Points, in no order, along strands that fork, close into loops and pass close to each other.
Two points are linked if the straight distance between their rows is under 25.1. Some points are linked to none.
q_437: [  0  -9 -11   4  -5  18  17  -7]
q_10: [ -6 -17 -16   2 -12  23  28  -7]
q_755: [ -4 -14 -14  11  11  -4  17 -14]
q_417: [-7 28  9  6 22  2 25  6]
q_491: [ 15   2   4   3   4  -8 -24  -6]
q_704: [ -2  13  12   9  21 -41 -19  -6]
q_656: [ -2  -9  -6   6 -23   9 -19 -11]
q_342: [-41  30  18   1  -4 -25 -19   6]
q_429: [ -5 -16 -15   0  33  -1  46  -5]
q_988: [ -9  15  17   5  16 -51 -29  -1]
q_745: [-15  29  11  12  21  -8  14   4]
q_663: [  6 -20 -17 -14   2  30  51   3]
q_517: [ 14   5   7   5  13 -24 -26  -7]
q_494: [-11   5  -8  -1 -25  45  33   9]
q_445: [-11  15   0   8  24   4  31   4]
q_617: [ 14 -19 -13   4  -3  13  10  -8]
q_873: [-25 -10 -14  -3 -22  36  41  -2]
q_201: [  4   8  -4  -6 -30  49  31  15]
q_490: [  9 -31 -24 -12  -4  27  43  -3]
q_152: [ 38   3  11   2  18 -23 -36  -2]
q_381: [ 17   9   8  10  29 -35 -18  -6]
q_594: [-19   0  -9  -1 -23  37  37   6]
q_458: [-16 -28 -21  -7   1  22  50  -8]
q_134: [ 34  22  17  -9   5  -4 -33  12]
q_803: [  6 -10 -14  -5   8  23  38   0]
q_772: [  5  17   2  -6 -38  53  21  17]
q_776: [  4  15  24 -14   2 -36 -50  25]
q_363: [ 13   7   0  -5 -41  45   5  10]
q_980: [ -5  -9  -7  10 -10   3 -10 -13]
q_587: [-11   9  15  -3  -1 -36 -43   1]
q_356: [  6  22  30 -13  16 -45 -47  27]
q_618: [ -6  16  22  -2  17 -56 -37  10]
q_366: [ 21  -3   2   3 -11   4 -28  -5]
q_203: [ 10   8  22 -13  -2 -30 -58  20]
q_328: [ -1 -34 -23   2  15   6  32 -14]
q_434: [-19  20  22  -9   1 -40 -42  14]
q_682: [  0 -29 -20  -4  22   5  41 -10]
q_809: [-19 -20 -18  -4  13  15  51  -6]
q_456: [ 0 -2 -3 13 17 -3 11 -7]
q_680: [-24 -16 -20  -7 -10  30  48  -1]
q_708: [ 18 -17  -9   9   2  -5 -15 -17]
q_22: [  4 -19 -11   9  -6  -9 -20 -22]
q_165: [ -4 -27 -20   7   9  -2  20 -18]
q_347: [-10 -13 -11   9 -12  10   6 -14]
q_5: [-18  26  29 -10   6 -47 -37  24]
q_280: [  9  -3  -4  -1 -38  34  -7   0]
q_357: [-3  1 -8  4 34  1 42  2]
q_753: [ -1 -33 -25  -3 -18  25  33 -11]
q_871: [ 20  21  20 -10   1  -7 -38  14]
q_677: [  0   3  15  -9  -9 -26 -52   6]
q_470: [  7  27  24 -10  -7  -2 -36  17]
q_787: [-40 -14 -18   8 -12  15  27 -15]
q_345: [ 36  16  14   0  20 -13 -27   4]
q_299: [  0  24  29  -6  17 -53 -37  19]
q_174: [ 22   3  10   0  10 -29 -37  -2]
q_123: [ -1  14   4  12  23 -11  11  -3]
q_337: [ 19 -20 -11   7   1   5   2 -13]
q_746: [  1  20  16  -7 -14   3 -31  10]
q_768: [  0  -5  -5   2 -36  23 -14  -7]
q_339: [-30 -14 -13   9 -18  15  15 -17]
q_308: [ 10  10  10  -3 -17   7 -29   4]
q_100: [  4   7   3   3 -17  23  -1   0]
q_325: [ -5 -10 -15  -1  13  16  38  -2]

A piece is two or more points that can be reached from each other along the links. Count, over all rows, the pieces, the separate loops (a circle has one, a figure eight two, a Y none), the forks (points with three links) and the tips (points with one).
pieces | 3
loops | 5
forks | 5
tips | 1

How many points has the smallest loop of links through each point below? Write - if it is on no loop.
q_776 | 8
q_22 | 7
q_152 | 11
q_417 | 11
